A landscape with many peaks, sampled at points; each row gives a point and its height.
From any point a climber takes the steepest step (rise divided by distance) to one of its 2 nearest points. It stops when none of these is higher. Distance is the straight distance between rows; heights are no part of it.
J280: [  0 -24  13 -35  -5  -2   5   2  26 -81  53 -25  14   8   4 -11  -1  20
 -14 -46  25  23 -50  -2 -23 -36   2 -19  50 -44  15  24  31  35  -3 -40
 -56 -16 -22 -15  16 -34   5  -8 -23  20  14 -43 -60 -50 -24]  height 19.0
J47: [-11  -2  24 -29  34 -18 -22   3   5   2  39  34  14 -11 -11  15  13  23
  58 -11 -24   3   2  -7  14  10 -10  -7  27  43  -6 -45 -27  24  25 -16
  18  20 -15  12 -21  21  -4  37 -20 -71  22  46  10  27 -33]  height 70.4
J624: [ 50 -13 -31  20 -13  -8  17  -4 -11  -4 -42 -19  -3  18 -25  11 -10  18
  -8   7  25 -34  33   1  10  -5  14  44 -17 -15 -45  -1 -17 -29  -2  10
   4 -38   5 -25   2  58 -16 -23 -13  13 -14   2  35  -7  31]  height 11.5
J461: [-22   2 -33  -6  20  -4  24  11  -6  39  -8  21 -12 -29   8  -4  21 -25
 -28  19   8  10 -10  34  13  -4  15   1  -5  10 -19  11   7  -2   2  -3
  24 -15  15  14  30   7  32   6  33 -12   0  -7  42  50  20]  height 60.1
J668: [ 62  21  41   4   0  31  -6  -3  11  -7   8   8  36  43  14  27   3   2
  46 -14   5   4 -20 -27  31  23 -39  23  29  33  20  40 -22  -7 -12  37
  23  16 -16   4 -39  46  -9 -23 -25 -10  25  21  25 -38  -3]  height 25.8
J94: [  9  14 -25  -4  13 -15  13  12 -54  16  -5 -12 -27  -5 -18  22  10  -1
  19  10  -9 -34  49 -19   9 -20   7  21   8  17 -42 -28 -32 -11   2  14
  12   3   8  -6   0  47  -8   8 -10 -28 -28  32  13   8  14]  height 60.7
J97: [-31 -14   1 -14   7 -41 -10  28 -17  22  17  11 -15 -15  -9   7  12  17
  17   6 -24   5  24  -6 -42  12  25  -2  -5  39 -31 -47   3  30  38 -37
 -12  16 -21   4   6 -17  -9  27  -7 -52   3  20  -5  61 -29]  height 69.7
J681: [-28  35  23  -4  -8   5 -20   1  31   6  24  30   2 -36  15 -15  14 -55
  -5  20   3  37 -70  16  13   9 -36 -24  18   7  39  22   4  18 -36   8
  30  27   0  37 -19 -26  20   4   1  16  21 -28 -17   7 -27]  height 51.6
J156: [-37 -10  19  -9  50   2  32   8 -48 -17  50 -40  -5  -6  -5   0 -11  35
  14 -46 -32   4  15 -30  -7 -31  23 -22  27 -40  25 -14  30 -10   1 -22
 -52  21   9 -28  18 -36 -18  17  -2   5 -12 -15 -66 -24  -1]  height 21.8
J295: [  4 -22 -46   9 -25   0 -13 -39  41 -34 -33 -15  -7 -17 -20 -10 -21  28
 -32  23  26 -28  26  25   6 -33  22  -5 -37 -72 -15 -46   8 -17   4 -11
   2 -46  44 -25  16  -5 -19   3   0  32 -15  12 -16 -46  22]  height 57.4
J767: [-12   6  -8 -26  34  -8 -14   3   5  -2  23  25 -13 -28  -9  12   9  10
  30  11   0 -13   4   7  28  -4 -15  -6  18   6 -13 -47 -27   5  14 -13
  30   1  19  13  -3  21  -1  28  -4 -49   9  43  10  19 -11]  height 69.8
J343: [ 28 -47   6  -1 -33 -11  14   1  28 -14 -21 -23  18  54  -4  -1  -8  24
 -19 -18  -2   4 -11  -8 -68  20  29  18  -9  12 -29  28  23  17  28 -27
 -47 -25 -48 -27   6   1  -2 -26  -8  11 -15 -31  20  -8   7]  height 33.7
J611: [ 35  27  31   6  23  26   1  -2 -44  13  11  11  11  21  -3  17  -5  14
  53 -19 -14 -11  20 -36  48   9 -25  13  35  28  15   6 -30 -19   3  31
  32  34  -4  -6 -42  39 -11   8 -21 -30   9  40   5 -29   5]  height 21.7
J722: [  5  23 -12   7  10   1 -42 -13   7 -13 -10  24 -12 -38  -2  -7 -19  18
  36  17  14 -42  33 -14  43  -3 -37 -26 -10 -13  20 -70 -36  -1  21   2
  40  15  51  11 -35   6 -15  20 -19 -23  21  53 -29 -17  -6]  height 28.2
J263: [-33 -19  20 -20  33   9   3  -6  -3 -53  57 -35   9 -15   7   2  -9  35
  12 -43  -8  13 -13 -25 -13 -30   2 -42  24 -45  35 -11  21  11   8 -30
 -56  12   9 -22  20 -49 -13  11 -19   6   6 -26 -70 -29 -18]  height 20.7
J547: [ -8 -13   5   2  -4  17  -1 -12  15 -26   2 -34 -10   0  -8  -5 -20  11
 -11  -6   1  22 -13 -14 -24 -23  -5 -27  -5 -45  38  13  24  -2  -8  -8
 -43  -1   4 -18  20 -44  -9   1   1  30 -10 -27 -53 -42   1]  height 62.0
J143: [-15  12 -46 -10  26 -16  29  19 -41  40  -7   6 -39 -39  -4   7  25 -28
 -14  25  -7 -10  19  14  15 -31  26   5   3  12 -39  -4  -5 -12  -3   7
  22  -6  20   9  23  30  18  13  29 -18 -25  11  32  39  29]  height 55.2
J595: [-10  31  21  -5 -21   7 -30  -5  61 -26  30  44  16 -27   5 -19  17 -41
  -1  19  20  25 -72  25  20  27 -40 -20  18  -4  34   6  10  18 -40  -8
  35   5   7  38 -35 -21  16  -6 -10  14  38  -2 -16 -12 -35]  height 47.8
J704: [  1  16  -5  14 -51   1  -2  -8  70 -25 -19  28  29   5   2 -35   4 -41
 -34  16  33  19 -55  39 -10  47   2 -16 -15  -8  18  22  23  28 -35 -16
   2 -19 -15  11 -36 -31  24 -23 -13  17  15 -17 -12 -17  -7]  height 48.2
J213: [ 22  -9 -45  16 -11 -10  -5 -17  -4 -19 -41 -31 -30 -21 -34  -4 -33  26
  -5  27  20 -47  50  -4   6 -42  15   4 -44 -50 -28 -48 -15 -17  11   3
 -11 -32  38 -29   5  20 -27  -4 -13  32 -15  11 -20 -32  16]  height 53.5
J553: [-13  23 -11  -9  21  15 -34 -16  17 -19  12  29 -14 -49   2   1 -11  10
  27  16  16 -29   5   3  57  -7 -48 -26   8 -23  17 -61 -30 -11   8  -2
  58   4  54  18 -13   6  -4  32  -7 -25  19  53 -21 -24  -4]  height 29.8
J988: [ 27  29 -33  29  -4  -2  11   6 -83  14 -25 -12 -38   2 -14   8  -2  -9
  18  11  -7 -51  66 -39  19 -25  -1  23  -8  18 -36 -20 -48 -25   1  41
  18  19  27  -8 -10  44  -2  -8 -15  -3 -27  28  -2 -14  29]  height 57.0
J391: [-73  10  33 -11  36   2 -13  -4 -17   8  55  -2  -8 -38   7 -19  -5  -1
  29  -9 -37  32 -14 -15 -10 -13 -14 -44  21 -15  39 -23   5   3   0 -11
 -10  39  -3  13  -1 -58   1  40 -16  -8   0 -15 -59   1 -27]  height 64.9
J999: [ 30  10  18   7  17  15   3   2 -33  10   3 -19  -4  20  -8  17 -11  17
  27 -13 -12 -10  24 -29  23  -6  -5  11  15  -1   8  11  -3 -31  -7  22
   1  11  -4 -14 -15  25 -18   4  -2  -3  -8  18   3 -23  11]  height 19.7
J567: [  9   1  28  -6  18   9 -30 -13  -2 -17  15  -8   8  -6  -7   8 -24  42
  49 -15 -22 -16  26 -43   6  -1 -12 -31  -3   3  29 -37  -4   4  17 -11
 -19  22   4 -14 -26  -6 -25  15 -25 -12  15  26 -31 -24 -27]  height 25.1
J664: [  1  21 -17   7   8  33  13  -3   4   4 -16   9  -3  -5  11   9   0 -21
 -31  12  21  -1 -16  23  45 -10 -26  11   9 -19   5  35  -9 -37 -31  31
  38 -11  25  11  20  27  14  -5  40  25 -10  -1  22 -14  25]  height 58.2
J176: [-42 -39 -31 -24  13  10  26   1   8 -13  14   4 -10   3 -10  -6  20   5
 -42  -8  30  24 -24  44  -8 -36  14  28  47 -45 -21   7  12  -5   0 -19
  -6 -40  -3   4  63   3  26   5  38  16 -10 -18   2  18  13]  height 41.6
J774: [  2  25  12  -1 -10 -17  15  10  14  24  -6  29  26   8  26   0  22 -48
 -13  10   3  18 -26  22  -1  44 -12  -7 -21  51  19  41  -9  21 -11  20
  14  17 -14  26 -15  -8  29 -32   4  -5  13 -23  41  42  -6]  height 54.4
J197: [ 16  16  10   0  11  10 -41 -10   1 -17  -3  10   3 -20  -6   1 -23  34
  53   0  -3 -34  34 -32  28   1 -27 -22  -4   8  23 -58 -28   5  25  -3
  13  21  24  -1 -40   9 -20  17 -26 -23  21  46 -24 -11 -17]  height 26.6
J164: [ 22  10 -38  30 -17  -6 -11   0 -47  -6 -45 -37 -41  -8 -28  -1 -29  19
   8  17  -5 -62  64 -34   2 -45  13   8 -46 -17 -30 -42 -26 -12  20  20
 -20  -6  33 -26  -1  26 -24  -9 -18  28 -23  15 -22 -17  11]  height 51.5
J267: [-33 -10  25 -27  31 -26 -20   9   2   1  46  23   4 -17 -10   7   7  30
  47  -8 -31   9  10 -11 -15  10   2 -19  17  29  -3 -53 -14  31  32 -30
  -9  22 -19   5 -11 -10 -11  40 -19 -56  18  32 -14  33 -36]  height 75.8
J587: [  0 -10 -36  -8  -4 -42  10  24  -8  31 -21  16  -7 -21  -7   6  28  -7
 -20  20  13 -31  24  15 -14  15  24  22 -27  30 -51 -29  -8  18  18 -22
  12 -22  12   1  19  22  15  -7   8 -38  -3  13  53  65   5]  height 6.6
J638: [ 66 -12  45  -1 -10  13 -15 -11  18 -16   2 -11  36  53   6  23  -9  24
  46 -29 -11  -5   2 -41   0  18 -13  18  14  41   6  30  -6  15  11  13
 -10   9 -30 -17 -34  36 -23 -28 -31  -6  23  14  27 -37 -17]  height 28.1
J201: [ 31 -22 -15  26 -44 -10  -5   3  10   2 -63 -19  12  36  -2 -11 -15  14
 -29  -5  -3 -29  17   6 -33  26  24  23 -54  22 -27  11   1   6  24  -6
 -24 -13  -8 -24  -8  11 -11 -24   2  17  -9 -13  36  19   9]  height 14.1
J884: [  9 -18 -18 -13  -2 -31   7  11  18  14  -7  28  17  -1   2   7  31   3
  -7   6  17 -18   7  24 -10  33  17  27 -14  25 -41 -20  -8  19  18 -27
  21 -39  -3   4  12  25  16 -10   3 -39   7  18  67  54  -1]  height 7.5
J23: [-57 -10 -33 -21  12  29  -7 -16  30  -7  19  40 -18 -32  -6  -1  19  -7
 -37  18  29   4 -28  43  28 -23 -25  -8  24 -40   2 -14   7 -13 -13  -5
  48 -24  44  28  37  -1  24  16  34  26   8  12   0 -13  -7]  height 35.4
J758: [-38  -5  -8  -5   9   5  21   5  -7  34   3   7  -5 -12  13  -8  15 -30
 -21  10  -6  45 -20  21 -13  -5  16  -3   9   9  -6  29  12   4  -4   2
   6  -3 -19  12  34 -22  25   8  23  -1  -5 -32   3  41   5]  height 54.5
J180: [-56 -32 -40 -26  16  20  15  -7  16   3  19  29 -15 -15  -6  -8  29  -5
 -46   8  35  20 -31  50  10 -31   1  11  46 -40 -12   1  12  -5  -9 -16
  23 -41  16  18  56   8  36   6  41  24   5 -13  11  13   0]  height 38.8
J976: [-22  -7  13 -10  25  24  10   1 -12 -20  30 -26 -11  -1  -7   8 -10  15
   1 -23  -6  17  -7  -7   6 -33  -7 -11  25 -42  29  13  17 -29 -14   2
 -25   8  10 -11  29 -16  -2  12  14  21 -12 -10 -28 -29   9]  height 66.6
J205: [-42   8   9  -4  22  28  16   4 -20   6  20 -12 -21 -11   1   0  -2 -12
 -16  -7 -10  37 -14   8  10 -31  -8  -7  29 -28  21  31  15 -34 -21  19
   2  16   5   6  28 -12  11  19  30  31 -18 -18 -19 -12   9]  height 72.1
J67: [ 38  -1  12  21 -11   0 -19   8 -36  10 -23 -24  -6  24 -10   8 -20  24
  21 -15 -27 -28  42 -37  -2   1  16  11 -21  17  -3  -3   5  -6  16  10
 -16  18  -8 -23 -23  14 -30  -6 -12   7  -2  18   0  -6  -8]  height 18.1
J949: [-64  -9  47 -20  39 -16  10   5 -35  30  70  -9   0 -15  16 -23   5  -9
  31 -27 -52  45  -8  -9 -25 -11  13 -15  40   4  21  -5   7  18   6 -14
 -16  39 -30  12   2 -44   2  38 -20 -16   4 -22 -48  15 -23]  height 70.0
J448: [ 40  24 -24  44 -18   3 -12   5 -60   1 -44 -22 -32   4 -24  -5 -26   8
  23  11  -2 -62  60 -42  23 -31   2  13 -28  -2 -20 -25 -35 -17  21  38
   3  11  30 -22 -20  34 -20 -17 -21  18  -7  22 -12 -22  16]  height 53.9
J563: [-24 -35 -15 -24  26   5  32  14  -5   2  21   7  -8  16  -9   6  27   1
 -22 -15  16  27 -24  32  -2 -23  27  38  51 -19 -32  19   4  -7   1 -16
  -5 -34 -20   3  53  26  20   2  29  -1  -9 -19  34  33  20]  height 44.9
J811: [  1   4  13   7 -50  -7 -23  -8  67 -24  -4  14  24 -13   1 -45 -10 -36
 -25  14  27  20 -61  21 -25  39   5 -26   5 -12  25  18  33  34 -31 -27
 -10 -10 -32  13 -42 -57  13  -6 -23  14  22 -36 -47 -16 -22]  height 51.7
J601: [-45 -10  44 -10  13 -25   3   9 -35  52  45   0   6  -5  20 -19  11 -23
  19  -8 -47  50  -1  -5 -40  12  18  -3  21  37   4  11   7  26   6  -5
  -2  36 -48  16  -3 -45   3  27 -17 -20   3 -25 -24  36 -26]  height 65.0
J829: [ 66  22  -1  36 -15  23  19  -3 -26  16 -54 -11  19  51  14  15 -12  -9
  -6  -5  15 -24  16  -4  34  19  -8  30 -17  18   5  55 -18 -34 -11  57
  10   4  -4 -13 -24  47  -9 -39   8  26  -9 -11  43 -20  40]  height 65.9
J694: [ 38  -7 -30  31 -32 -14   4   5 -14  10 -71 -23  -2  22 -12  -8 -12   7
 -33   0   7 -42  38  10  -6   6  24  33 -51   5 -33   5  -9 -14   7   9
 -13 -21   3 -25  -1  34 -12 -22   8  23 -17 -11  34  16  30]  height 12.8
J826: [ 45 -19  18  27 -36  -3 -26   2 -16  -8 -41 -43  -4  33 -12   0 -37  28
  15 -20 -39 -38  31 -39 -15   0  30   8 -41  21 -18  -1  15  12  48  -9
 -35   8 -13 -41 -19   4 -46 -22 -15  20   0   3  15 -10 -21]  height 16.8
J217: [ -7  -8 -11   4 -29   5 -24 -23  57 -27 -17   6   6 -10   7 -14 -10   8
  -9  24  19   3  -9  13 -16   5  -9 -24 -32 -28  16 -23  11  10   1 -16
   2 -17  27  11  -1 -34  -5   0  -5  13   7  13 -27 -30  -6]  height 66.2
J373: [ 17  14  -2 -12  19  16  21   7   6  19   8  29  23  14  17  18  24 -22
   3   1  17   1 -25  25  40  18 -13  27  18  25 -12  30 -20  -5 -10  16
  46 -16   0  19   2  48  22 -20  11 -22  12   9  75  27   9]  height 59.0
J351: [ 27 -15  16   3 -10  13  24   0  11  -5  -6 -23  15  46  -5  14   4   0
 -11 -13   0  26 -23  -4 -21   5   5  24  11   1   1  53  17 -10 -17   8
 -32 -13 -30 -14  10  10  -4 -20   7  18 -14 -25  17 -18  20]  height 39.5
J961: [-26 -20   3 -33  -7  12   4   0  28 -68  47  -5   4  -1  -6 -10   9  12
 -26 -29  40  25 -54  23 -11 -40 -16  -6  62 -55  23  21  29  12 -22 -20
 -34 -18  -4   2  14 -22  23  -6   1  44  18 -32 -55 -50 -23]  height 17.8
J257: [ 33  34  43   8  15  31   0  -1 -13   9  20   3  27  25  15  20   1 -14
  38 -15 -15  16 -15 -23  38  15 -39   6  28  28  32  47 -18 -21 -20  45
  31  33 -12  12 -35  28  -3  -7  -7  -4  11  18   9 -33  -1]  height 24.0
J232: [ -9  -4 -12  14 -28  15  -8 -24  42 -17 -31 -29 -13  -8  -5 -24 -29  -2
 -28  14  10  13 -21   1 -30 -18  -7 -37 -31 -48  34  10  27   5 -12  -8
 -36  -1  12 -16   8 -58  -5   0   5  44  -6 -27 -66 -50   0]  height 58.7
J830: [-33  -3  21  -1  37  -7  13   4 -47   0  34 -28 -13 -13 -10  -2 -17  40
  20 -24 -46 -10  36 -45 -20 -16  25 -29   0 -18  26 -39  27  -2   7 -24
 -51  31   1 -25  -3 -42 -24  21 -11  -1  -8   0 -67 -11 -13]  height 22.7
J39: [-20  -2  -2   4 -41   0 -12 -17  52 -21  -9 -14  -1 -16  -2 -33 -17 -23
 -34  18  19  23 -44  13 -37   6  -3 -32  -2 -32  29  12  33  25 -23 -23
 -29 -11 -22   3  -4 -61  10   1 -12  23   4 -36 -73 -24 -12]  height 55.1
J546: [-12   2  24   7  17  -4 -15   4 -35   7  16 -17  -9  -5 -11  -1 -21  35
  28 -19 -47 -12  39 -43 -20   0  14 -26 -16   5  22 -33  17   3  12 -14
 -38  35  -4 -14 -15 -29 -25  18 -14  -3   0  15 -45  -5 -25]  height 23.7
J414: [-31  -5 -33 -11  25 -12  46  20 -59  28   0 -20 -51 -19 -16  11  16 -16
 -19  11 -17   6  36   4  -7 -46  44  19  13 -14 -43  -5   6 -21 -13   6
 -11  -3   3 -10  41  24   0  18  31  -3 -50   0   5  21  39]  height 51.2
J888: [ 23  -3   1 -13  20  -1  29  15  -3  21   5  19  17  24   2  23  28  -8
   2  -6  10   2  -8  19  17  19  12  41  18  32 -33  28 -13  -2  -6   4
  23 -23 -22   1   8  51  11 -16  12 -28   1   5  80  41  15]  height 54.1
J75: [ 29 -26 -18 -12   3  -4  13 -10  15 -27   2  -7   1   9 -20  14   0  26
  -1  -4  25 -16   9  11  10  -9  13  42  13 -30 -37 -17 -11 -21  -4 -12
   5 -44   3 -11  24  45 -11  -7  -3  -6  -9  11  33  -8  21]  height 10.0
J111: [ -9  16  15   4   8   2 -22   2   8   1   4   3   1 -11   6  -1  -8  -1
  14  10 -10  15  -3  -8  -3   6 -22 -22 -16   0  26  -3   1  -9  -7   8
   5  18   6  14  -6 -30  -2  15   1  -2  -1   6 -22   0  -9]  height 58.4
J502: [-33   1 -13  -4   2  -3 -37 -16  36 -19   4  19 -15 -41   4 -11 -14  15
   0  25  12  -5   9  11   0  -1 -22 -35 -34 -29  21 -57   3   4   8 -20
  20  -2  42  17   4 -45 -10  27   2 -10  10  27 -40  -6 -14]  height 71.8
J327: [-28 -12  -2  -5   1 -33 -23  15   6  14   2  14 -10 -23   0  -5   5  11
   6  15  -7   7  13   4 -36  19   8 -19 -20  21 -12 -41   4  23  32 -32
  -1   7  -8  11   9 -38  -2  24  -1 -33   7   7 -15  53 -27]  height 66.1
J395: [ -8   4 -41   9   7 -12  26  12 -44  23 -28 -20 -42 -18 -23   8   2  -8
 -29  20  -4 -10  39   2  -8 -35  33  16 -17 -18 -36  -6   6 -28 -21  13
 -16 -11   8 -16  36  16  -1  12  34   7 -45  -7  -5  12  42]  height 48.5
J467: [ 62  13   5  18 -16  23  11  -5  13   1 -31   5  35  47  22  17   1  -8
   5  -3  27 -17  -6   7  31  34 -22  36  -2  21   1  38 -29 -10 -10  35
  25 -12   0   3 -26  52  -3 -39  -8   4   8   5  56 -13  24]  height 74.1
J913: [ 37 -24  13  31 -48 -11 -22  11   2  -5 -45 -29  13  42   2  -9 -29  16
  -2 -18 -34 -25  12 -18 -41  28  27  16 -47  42 -24  10  14  20  45 -16
 -32   8 -21 -24 -17   1 -28 -23 -12   7   4  -5  30  18 -11]  height 15.5
J990: [ 44 -50  21 -13 -20 -15  -5  -6  30 -31   4 -18  16  48  -3  12 -13  40
  12 -27  -6  -4  -1 -25 -49   9  21  13   1  15 -23  10  14  17  33 -30
 -41 -16 -36 -26  -5  14 -20 -21 -18  -1   3 -11  25 -20  -8]  height 31.7
J462: [-12  18 -28  -1   8 -19  30   6 -10  52 -20  32  -1 -30  22  -5  23 -42
 -36  21  10  -4  -3  38  27  16   6 -11 -27  29   5  21  -2   1   7  21
  24  -2  16  20  14   9  49 -14  31  -7  13  -7  64  59  27]  height 65.8
J98: [ 10   0 -25  19   1   6  20   1 -26  16 -33 -26 -23   4 -17   4 -10   4
 -33   4   2   2  24   4   0 -21  20  15 -16 -27 -11  21  14 -39 -20  17
 -21 -11   1 -24  28   9  -7   4  37  23 -35 -18  -4  -7  45]  height 45.7
J463: [-19   1  36   5  -8 -18   2   9 -24  34  15  -8  13   8  14  -7   8 -21
   3  -1 -33  38  -1  -8 -40  22  11  -6  -3  37   5  29  13  16  -1   6
  -9  29 -40  12  -7 -41   2  10  -4  -6  -3 -27 -16  27 -16]  height 61.0
J8: [-54 -10  -5 -20  11  -8 -25  -9  34 -15  28  22 -13 -42   3 -10  -3   7
   3  19   9  16 -13  19 -15   0 -13 -32  -7 -23   9 -55   4  17  18 -33
  11  -7  18  22  22 -52   3  33  -1 -21  15  11 -36  17 -26]  height 76.9
J112: [ 10 -24 -12 -21  -1 -13   5  -7  33 -17   8  26  16   6  -3   8  21  15
  -1   2  23  -7  -5  23   1  19  12  33   6  -4 -40 -23 -11   7   8 -27
  18 -48  -2   6  19  29   3  -6   1 -31   4  22  50  19   1]  height 8.6
J369: [ -9 -27  24 -32  11  -2  -1  -3  18 -74  61 -26  21   3  11   1  -5  34
  12 -48   6  18 -27 -23 -22 -27   2 -33  37 -34  22   2  20  33  10 -38
 -60  -2  -9 -19  14 -38  -7   0 -30   1  16 -32 -55 -40 -24]  height 19.9
J474: [-34  32  25  -3   0 -10 -13   2  -2  39  27  27   3 -39  32 -19  24 -66
   0  16 -18  51 -57   7   0  11 -14 -30  15  26  32  26   2  24 -19  16
  30  46 -15  34 -19 -36  19  12  -6   4  12 -39  -6  32 -25]  height 55.6
J175: [  9  22  -8   8 -18 -15  24   4  10  28 -35  24  20  12  25   2  13 -40
 -33   8  13  -3  -5  31   9  44 -10  -1 -39  39  17  37 -12  13 -11  23
   5   3  -2  15  -2   1  33 -36  19   1   9 -19  54  37  15]  height 58.6
J688: [ 60  27  19  40  -8  19   9   3 -61  30 -33 -14   7  44  14  10 -16  -5
  10 -14 -13 -22  33 -32  34  10  -4  25 -10  26  12  43  -8 -34 -10  59
  14  27  -8 -10 -36  30 -18 -24   6  20  -3   6  17 -26  23]  height 60.3
J749: [-43  -2 -23 -25  19  18 -27 -20  31 -25  32  39 -13 -42  -3   5  10   7
  -2  16  22 -11 -16  32  44 -13 -31 -18  21 -39   4 -51  -4 -11  -4 -12
  55 -16  51  30  15   2  11  28  11  -7  15  40  -4 -16 -18]  height 32.5
J835: [ 52 -33  34  -3  -7  -4 -13  -4   8 -16   0 -16  23  47  -4  23 -10  37
  32 -32 -13 -11  15 -35 -19  13  10  23   7  28 -16  10   3   7  25  -8
 -21  -4 -30 -28 -19  33 -29 -20 -22  -9   9  10  33 -21 -11]  height 29.9
J82: [ -4  20   0   1 -38   2 -10  -4  68 -29   2  47  31  -2   8 -23  25 -41
 -17  17  34  17 -57  36  13  44 -14 -13  -3   2  17   9  15  30 -32 -15
  24 -19   1  30 -30 -12  26 -26 -13   7  26   4  12 -10 -19]  height 44.6
J812: [  9   9  10  -5 -28 -30  -5   5  47   1  -9  38  40  14  22  -7  28 -33
  -6  10  16  -1 -26  18 -12  65 -15  -4 -27  50  10   7 -14  44   0  -7
  14  -2  -6  30 -30  -8  26 -36 -16 -23  30   2  45  37 -22]  height 50.0
J271: [ -5  -4  11  -4  -1 -13 -25   4  21   1   4  11   7  -5   4   0   2  11
  12  10  -1   9   3  -2 -23  21  -8 -11 -17  14   3 -19  -2  11  15 -14
   1   5  -3  12  -4 -25  -5  10  -4 -20   7   8  -5  22 -17]  height 62.3
J592: [ 22  -1   0  19  -3  19  12  -3 -10   9 -27 -28  -3  25  -6   8 -13   7
 -16  -4  -5   9   6  -9  -4  -8   1   7 -16 -16  13  40  17 -32 -19  21
 -21  -1  -6 -17  11   2 -10  -4  22  28 -25 -19  -3 -24  27]  height 42.8
J997: [-52  15  21  -6  18 -17 -11   1 -24  52  36  17  -4 -37  29 -27  15 -41
  17   7 -40  52 -20   0 -14   1  -4 -34   8  24  22   4  -1  19   3   1
  26  48 -18  29  -9 -51  12  34  -8 -13   3 -24 -22  35 -28]  height 60.0
J376: [-37  14  23  -4  14  10 -21  -6   5  -6  28  -7  -7 -25   3  -7 -11   1
  15   4 -17  26 -13 -14 -11  -5 -24 -39  -4 -18  40  -6   7  -6  -9  -2
 -10  25   6  12   0 -48  -1  24  -6   7   0  -8 -50 -12 -19]  height 60.9
J347: [  7  14 -27  15 -16 -39  -2  29 -40  32 -37   1 -20  -9   0   6  14 -14
 -16  10 -11 -47  45  -5   5  12  18  13 -38  44 -31 -21 -16   2  12   8
   6  17   8  11   0  16   5 -14  14 -23  -5  17  31  54  11]  height 5.7
J289: [ 37  23   5  -6  -4  29  27   1  18   0  -5  24  32  36  23  21  21 -25
  -4  -3  28   2 -34  26  40  28 -24  35  16  19   1  48 -19  -6 -28  26
  31 -22  -8  16  -8  54  20 -38   7  -2   8   0  68  -1  16]  height 65.5
J251: [  3 -24 -21   2 -34   6 -22 -40  60 -35 -29 -11   5  -2  -2 -17 -23  26
 -19  21  19 -12  10  13 -15 -16  16 -23 -39 -48   3 -38  19   9  20 -21
 -14 -28  36 -16  -1 -37 -16  -3  -5  31  -6   7 -22 -53  -3]  height 61.8
J60: [-21   6  12   8 -10   1  14   4   0  21  -4  -8   7   3  13  -6   7 -29
 -18   9  -7  41 -20   9 -31   9   3  -9  -1  12  10  36  15   8 -14   9
 -13   9 -31  10  14 -34  12   1  10   6 -10 -39 -17  21   3]  height 57.1
J178: [-30   1 -13  -7  23  40  20   0  -9   3   6  -2 -22  -8  -6   5   3 -12
 -35  -2  11  24 -17  23  27 -38 -14  10  40 -35   6  39   6 -45 -31  23
  14  -3  13   6  38  16  20  13  51  44 -19 -18   2 -15  19]  height 65.6
J74: [ 48  32   5  43 -12   5  12  15 -88  31 -26 -11 -21  26   2   1 -14  -7
  14  -8 -27 -46  55 -42  30  -4  10  30  -4  35 -11   8 -24 -24  -1  52
  17  37   4 -11 -36  35 -11 -15  -5   9  -7  25   7 -16  23]  height 56.3
J431: [  9 -17  -5  -4  15   0  33  15 -14  16  -2  -5   0  24  -9  19  16   2
 -12  -6   3   9   2  12  -1  -2  27  41  21   5 -35  25   4 -19  -9   3
  -6 -25 -25 -12  29  35   2  -5  22 -12 -21 -12  47  27  29]  height 49.3
J422: [ 17  14 -16  -5  15  -6  -9   4 -19   1  -2   6 -18 -17 -14  15  -2   9
  30  12   8 -32  28 -12  27  -9 -14   9   7   4 -18 -42 -30  -9   8   4
  26   4  20   0 -12  36 -11  13 -11 -33  -4  38   4   7   5]  height 64.7
J149: [  4  23 -17  18 -12  16   1 -10  25   3 -29   8   3  -3  15  -3  -2 -22
 -28  17  18   1 -15  21  19   7 -25  -6 -26 -11  18  24  -4 -17 -28  22
  22  -7  24  14   6  -3   9 -10  28  22  -4  -4   2 -12  21]  height 53.1
J497: [ 23 -12  20  10 -33  -4  22   9  16   3 -15 -15  27  51   5  -2   2 -14
 -22  -9   0  22 -29  -3 -53  37  15  12  -4  32  -7  57  19  20 -11   1
 -40  -8 -56 -11 -13  -7   7 -29 -13  13 -11 -42  15   3   3]  height 36.5

For each start below, name the point where the climber stops.
J347 -> J267
J39 -> J205
J587 -> J462
J595 -> J949
J369 -> J467
J448 -> J267
J111 -> J267
J213 -> J8
J722 -> J467
J563 -> J467

Two climbers start at each pair of points below. Name the first point that both come to, or write -.
J395, J176 -> -
J82, J351 -> -
J164, J999 -> -
